Points on a hilly landscape, in no order, each with its height.
From any point a ball rolls to the lowest of the 2 points nearest to it. It stops when none of these is lower. Distance is the straight distance between rows; heights are no part of it.
Zaku height 444: [149 122 101 195 104 171 126 173 158 133 165 154 115 146 127 159 153 117
 121 122 168  98 102 146 159 108 109 149 148 165 109]
dasez height 679: [173 134 149  27 126 141 135 128 108  92 122 143  92 120 176 101  89 105
 126 109 132 173 137  95  75 103 128 169 103 124 140]
laf height 389: [117 127  83 217 119 167  97 179 136 157 119 123 133 140 120 179 155 148
  97  77 159 121  84 162 156 136 127 173 126 169 128]
Bude height 830: [131 131 172  99 138 123 140 124 146 171  91 111 144 106  87 123 162 181
  60 115 123 152 147 186  72 158 123  87 162 135 185]
didal height 572: [136 150 122  76 154 115 116 137  99 107 120  87 122 158 133 160  35  94
 126 122 121 174 114 106 136 133 168 163  49  96 152]
Fur height 545: [140 139 119  96 162 138 127 149 134 118 125 104 114 119 100 165  72 125
 149  97 142 163  79 107 132 171 183 145  72 109 174]
Lolo height 478: [108 102 174  77 106 136 109 172  51  92  75  66 148 102 124 124 120 142
  83 141 119 140 140 111 153 144  85 110 121 122  92]
tunod height 308: [146 115  83 164 109 124  98 152 162 121 149 134 127 124 168 161  95 117
 140  49 187 119 121  87 154  91 125 182 136 140 178]
guf height 289: [103 123  80 146 139 108  72  96 124  81 164 165 124 127 147 147  77 114
 167 122 130 129 129  54 162  73 124 140 108 124 151]
vez height 361: [ 66 105 133 167 145 120 126 128 122 112 151  99 153 117 176 177  46 109
 113 114  78 116 167 168 136 160 168 123  97 146 161]
vugad height 421: [ 90 150 110 154  68 127  83 121  89 110  94  81 157 139 140 121 106 139
 151 113 135 128 124  86 163  93 118 171 110  82 130]
Zul height 445: [140 147 118 177 162  97 110  74 116 176 132  82 150  95  96 125 131 159
  87 154 150 123 159 114 138 125 100  58 174 111 127]
tano height 323: [ 77 102 137 162 136  98 127 120 137 105 153 142 143 135 206 172  51  76
 163 149  73 110 174 140 132 146 165 105  89 134 112]
dufet height 672: [168 138 117 122 151  69 120  49 185 154 177 142 113 127 122 129 105 145
 145  92 136 109 151 117 106 124 196 109 158 104 181]
Nopan height 852: [128 138 190  72  94 139 153 117 135 128  96  97 112 130 113  80 173 161
 108 127  86 139 116 196  70 212 174 122 163 129 140]
separ height 288: [ 79 116 149 163  92 146 154 144  99  96  99 120 149 152 136 128 142 139
  80 134 111 110 127 187 145 109 121 137 127 140 143]
bovit height 477: [ 98 144 142 120 104 138 114 131  98 136 108  75 125 152 129 116 109 124
 152 127 102 137 115 134 128 158 171 138 106  95 129]
goda height 671: [122 143  91 152 157 125 150 127 132 124 133 145 138 142 104 177 108  82
 119 175 161 126 106 151 154  93 139 126  82 148 140]
dov height 773: [130 119 142  56 113 155 109 165 100 103 103 128 114 119 120 102 132 152
 140  93 110 164  97 107 138 183 123 157  96 120 118]
Lun height 647: [141 155  91 140 133 124 130 126 145 127 128 137 123 144 144 155 123 101
 149 144 181 129 104 109 142  71 126 161 118 122 131]
kinab height 318: [ 79 112 104 184 114 159 146 170 161 140 132 160 129 149 132 162 134 136
 129  86 115  98 108 173 150 151 154 172 104 162 158]
Tutun height 355: [169 122 143 104 124 120 179 115 126 110 169 133  96 104 177 126 139  86
 135 188 126 128 121 145 110 121  97 114 153 143  98]
Gopir height 352: [ 91 116  99 183 146 109  89 108 157 110 167 175 169 163 176 153  71 106
 164 141  88  99 160  90 165  76 137 117 110 136 139]
leme height 761: [154 152 132 172  86  93 153  63 158 127 171 140 104 144 134  97 180 146
 139 154 123  86 177 165 104 106 138  94 181 111 128]
Tel height 745: [127 151 107 218  90 119 154  78 159 130 184 168 114 167 119 125 189 152
 115 144 107  73 196 189 118 105 113  65 151 132  99]
Suno height 752: [159 106 110 147 149  93 148  78 188 143 203 117 116 118 133 135 103 130
 213 140  75  82 116 115 116 185 199  97 175 132 119]
kiga height 653: [119 160 138  62 125 107 128 123 116 100  74 153 132 194 148 104 115  72
 130 171 149 178 128 134 125  82 128 161  79  99 109]
bove height 357: [137 135 147 144 105 107 124 130 105 136 117 107 146  93 147 119 150 135
  89 146 161 133 162 126 117  92  69 112 160 119 138]
fona height 480: [156 113 151 134 126 167 134 159 140 171 124  96 120  88 103 125 179 176
 121  91 127 124  79 153 105 190 130 132 181 151 137]
kivan height 228: [113  87 146 114 114 144 119 143 122  75 185 128  89 135 176 130  93 129
 139  93  56 123 161  97 118 154 143 119 126 130 160]
tev height 510: [105 136 116 149 154 137 134 157 103 148 107  75 134 127  93 154 106 131
 131 123 125 136  70 130 160 170 181 149  81 127 125]
Tuvip height 777: [148 156 130 148  98  92 124  72 150 168 152 104 134 108 133 114 170 156
 112 130 153 104 163 176  89 144 132  92 189 110 137]
suza height 842: [128 155 165 106 108 112 139  86 131 158 106  86 137 111  67  89 160 189
  76 152 116 130 136 198  72 197 176  92 159 108 172]
beri height 695: [ 97 123  89 200 172 126 157 117 144 123 154 169 142 145 120 176  87  90
 139 194 106  94 143 133 187  91 128  81 104 146 107]
nop height 713: [ 83 112 103 233 126 153 147 121 141 123 143 174 147 170 138 152 118 111
 125 167  98  68 179 163 160 106 120  77 134 139  75]
fik height 730: [154 113 117 138 122  89 150  96 163 153 183  75  99 117 153 149  96 117
 210 122 115 103  87 127 104 179 199 151 160 135 128]
pugi height 617: [163 135 112 132 144  93 132 114 142 101 178 119 132 109 172 176  61  66
 155 136 168 141 122 122 131  82 132 140 106 122 146]
Suba height 283: [101 112 136 117 155 115 151 108 137  71 178 157  90 152 184 143  72  88
 161 148  49 116 166 128 101 164 153 106 100 139 126]
kaz height 739: [185 109 149  70 154 132 131 178 137 170 111 134 133  71 126  90 136 118
 147  94 132 127 111  95 114 169  83 167 129 175  83]
fes height 528: [ 91 140 112 123 115 139 142 163  81 108  92 126 122 167 124 129 114  90
 144 172 123 133  81 119 197 107 122 152  83 121  69]
midek height 488: [142 141 118 166 148 125 142  76 126 147 149 121 117 116  67 110 162 156
 130 198 132 113 139 112 137 138 110  43 149  96 100]
vazi height 701: [145 153 109 153 122  96 135  83 166 171 162  81 128 117 125 163 114 137
 148 107 143 107 125 147 115 138 188 140 148 114 154]
Tad height 698: [167 136 164  55 126 118 132 139 139 141 105 124 145 106 166 109  84 128
 141  56 158 166 137  87  65 124 114 182 124 137 153]
gola height 417: [141 127 134 163 148 153 125 156 125 171 127 123 136  97  83 134 190 176
  75 106 150  99 137 137 120 160  83  96 177 155 122]
Gufat height 792: [104 107 155 140  78 108 111  91 135 121 143  72 146 114 136 116 138 168
 102 115 114 117 160 147 106 157 137  98 177 110 185]
Tof height 348: [110 139 154  98  81 131 131 107 102 106  99 154 131 161  98  86 196 146
 100 182 121 128 153 150 115  78  76  91 148 106 127]
Baga height 329: [ 82 139 152 135  86 122 127 108 110 124  82 143 139 180 117 114 175 153
  66 153 116 127 158 191 119  78 134 107 112 116 140]
Lat height 241: [ 99 112 142 135  90 188 152 187 134 104 132 144 107 151 153 138 138 128
 141  69  87 112  87 175 124 170 161 166 114 152 135]
zer height 356: [151 128 133 142 171 128 134 162 120 156 123 115 132  81  92 153 143 134
  85 135 157 124 120 147 150 131  79 102 128 158 106]
Zes height 727: [ 79 115 111 199  97 132 135 108 145 105 141 183 126 155 141 122 156 130
 144 134  82  85 176 147 125 114 125 105 139 124 110]
Zito height 552: [161 137 132  72 175 128 110 125 128 166 119 139 126  79  66 106 117 139
 156 157 149 141 124  65 121 135  89 118 133 113 105]
zek height 398: [ 96 145 140 151 135 113 116 114  84 169  83  64 168 106 125 128 126 143
 103 154 174 135 157 110 151 100  80  99 149 107 113]
nozom height 549: [ 90 151 100 154 122 141 145 123 109 124 100 170 112 173  91 128 144 119
 128 181 106 122 118 115 168  90 119 123  66 109 101]
Gozaz height 560: [165 136 146 109 196 136 127 150 154 195  86 106 155 105  88 136 147 114
 131 125 148 153  74 182 103 174 174 158 137 152 100]
vap height 527: [153 112 138 149 152 146 138 140 142 195 112  81 127 113  98 128 154 148
 114 125 129 115  59 193 115 179 173 169 165 150  81]
dimi height 816: [128 116 175  86 138 106 142 138 132 138 143  94 147  76 116 126 115 166
  83 113 126 151 160 132  80 165  77  96 142 134 173]
nabeb height 624: [126 158 138  64 141 113 122  92 170 157 112 117 139 130  73 105 146 184
 118 112 150 158 142 115  75 140 164 116 135  93 196]
dezak height 149: [ 93 100 130 140  78 158 167 146 136  92 155 131  85 149 196 125 108 121
 156  81  64  90 134 147  88 170 170 141 143 146 139]
doga height 610: [182 119 130  98 184 139 140 186 152 122  75 171 147 145 128 129 137  54
 149 137 185 148  90 147 146 123 123 182  98 175 100]
guvo height 64: [149  72  95 150 128 150 140 113 160  82 180 178  93 130 136 142 108 134
 161  76 106  92 120  66 163 117 138 141 148 140 156]
kisom height 311: [129 136 150  98 112 117 120 134 123 138 117 172 141 112 116  79 185 150
  80 149 143 139 187  99 107  74  31 105 151 132 120]
Mev height 452: [ 91 139 145 114  86 132 106 130  71  89 102  84 128 138 135 109 121 139
 123 158 115 145 142  96 131 126 117 124 129  81 114]
gel height 376: [112 119  86 180  85 127  90 136 120 124 146 108 134 138 163 143  97 133
 170  86 143 117 116  82 151  96 130 194 134 101 136]
Tud height 590: [138 147 130 101 143 106 103 113 116 133 129  79 151 124 151 163  42  90
 137 140 174 180 129  98 107 110 133 158  81 106 139]
pozi height 506: [ 86 112 124 109  95 153  99 175  41 103  75  95 140 120 135 126 120 119
 109 137 124 121  93 114 200 142 112 149  77 118  70]
zotov height 643: [115 131 135  76 129 125 102 164  97 113  66 168 140 152 134  92 147  92
 117 149 159 172 125 120 161  79  82 160  91 115  87]
Nevig height 229: [ 97 122 120 204 109 147 126 139  79 127 126 107 149 125 134 158 153 136
  85 144 131  96 139 154 176  90 106 119 127 138 112]
rila height 580: [158 172 127 100 185 102 128 135 154 195  96 152 140 121  84  83 151 133
 117 120 159 148 126  88  88 114  93 148 125 125 115]
Pavon height 413: [117 114 123 184 121  92 138 116 160 133 184 136 144 130 190 174  90 103
 131  89 106  95 161 184 136 132 169 140 115 162 178]
moni height 253: [122 110 133 147 118 131 145  71 125  53 192 180  98 140 134  72 128 134
 157 160  63 117 176  81 125 128 115  64 154 111 122]
kugi height 187: [145 103 101 133 153 129 130  68 137  74 187 187  92 139 116 112 110 146
 169 128 102 117 139  62 144 110 134  86 146 132 150]
fuver height 804: [113 112 172  87  92 137 107 129  76 107 106  64 144 102 124 102 128 169
  70 129  95 151 178 135  97 169  93  92 170 120 185]
Nevu height 412: [125 103  91 211 161 114 131 126 180 123 189 190 149 146 171 174  93 101
 144  98 112  94 148 120 168  96 153 121 126 170 156]
kon height 522: [153 158 126 121 147 123 149  97 132 151 132 126 116 113  86 118 141 124
 168 189 141 137  99  96 128 126 117  96 143 102  83]
sevut height 718: [180 121 140  47 149 136 135 152 126 142 149 113 119  59 141 124  93 130
 175  80 137 144 129  65  95 157 126 163 117 143 134]
Puduz height 644: [167 174 134  77 140  80 145  73 177 183 143 132 125 118 122 112 142 154
 110 103 168 136 163 142  64 118 173 118 140 106 189]
tet height 204: [157  84 106 139 130 143 108 152 161 104 169 128 100 114 139 160  99 153
 150  29 123 122 116  93 148 130 157 157 141 145 195]
bunev height 349: [118 142  82 159 121 123  88  75 105 114 158 170 120 137 112 116 126 135
 170 158 141 133 149  55 156  55 101 125 137  99 129]
Fizu height 797: [ 85 128 128 128  93 143  86 168 116 143  80 121 155 134  98 101 180 182
 107 106 137 152 121 118 126 121 100 135 134 113 133]
kodum height 628: [155 120  97 106 137 150 109 186 119 106  79 191 119 140 140 119 146  96
 162 129 178 142  75 124 179  99 102 190  92 145  84]
Lotar height 758: [164 101 176  52 145 150 119 181  95 115  88 106 117  76 143  97 141 109
 137 111 109 155  95 125 128 195 105 146 130 139  68]
zeni height 306: [126 126 133 107 121 140 154 118 105  61 166 153  86 111 138 106 142 111
 137 164 106 144 126 101 118 123  97  94 139 125 111]
kub height 665: [141 130 148  27 145 135 139 148 115  84 118 154 103 154 141 105 125  84
 125 148 120 167 113 127 114 125 125 137  96 123 100]
budoz height 571: [111 147 125 138 144 145 133 128 129 149  83 162 134 173  91 112 183 106
 105 166 139 126  94 177 153  99 140 117 110 131  80]
deki height 587: [166 128 130  99 181 141 152 151 156 152  60 129 143 144 110 130 125  73
 132 111 156 164  71 176 112 150 164 164  95 150 118]
vuku height 603: [132 138 146  80 157 109 105 134 150 188  78 130 161 126  72  92 149 163
  88  90 156 166 147 102  82 131 106 130 121 116 168]
zamo height 296: [127 137 101 170 149 146 113 156  98 150 101 130 154 120 103 159 161 133
  54 148 178 118 116 150 181  94  89 109 108 156  79]
todim height 784: [111  98 145  55  97 156 102 170  97  93  89 128 119 143 105  79 200 167
 112  91 110 157 112  91 126 157 103 136 128 108 139]
sapu height 550: [136 159 146 108 119 140 151 118 110 142  87 138 111 143 110 109 175 127
 137 179 120 139  89 159 125 130 126 109 148 115  74]
zefa height 411: [177 120 115 144 120 151 160 140 148 138 163 148  96 115 162 145 171  98
 158 145 164 107 116 129 117  99  95 142 175 158  85]

Where does a ball stop that starts at each point below?
Gozaz -> Nevig
nabeb -> kisom
todim -> Nevig
sapu -> kisom
dasez -> Nevig
zefa -> guvo
Pavon -> dezak
Zes -> guvo

For each start below, name every point that the ball comes to, in order.
Bude -> dimi > fuver > Gufat > Tuvip > leme > Tel > Zes > nop > beri > goda > Lun > pugi > Tud > didal > Fur > tev > bovit > Mev > vugad > gel > tunod > tet > guvo
fik -> vazi > dufet > Puduz > nabeb > vuku > rila > Zito > kon > midek > Zul > zek > bove > kisom
deki -> Gozaz > vap > fona > gola > zer > zamo > Nevig
budoz -> nozom > fes > pozi > Lolo > Mev > vugad > gel > tunod > tet > guvo
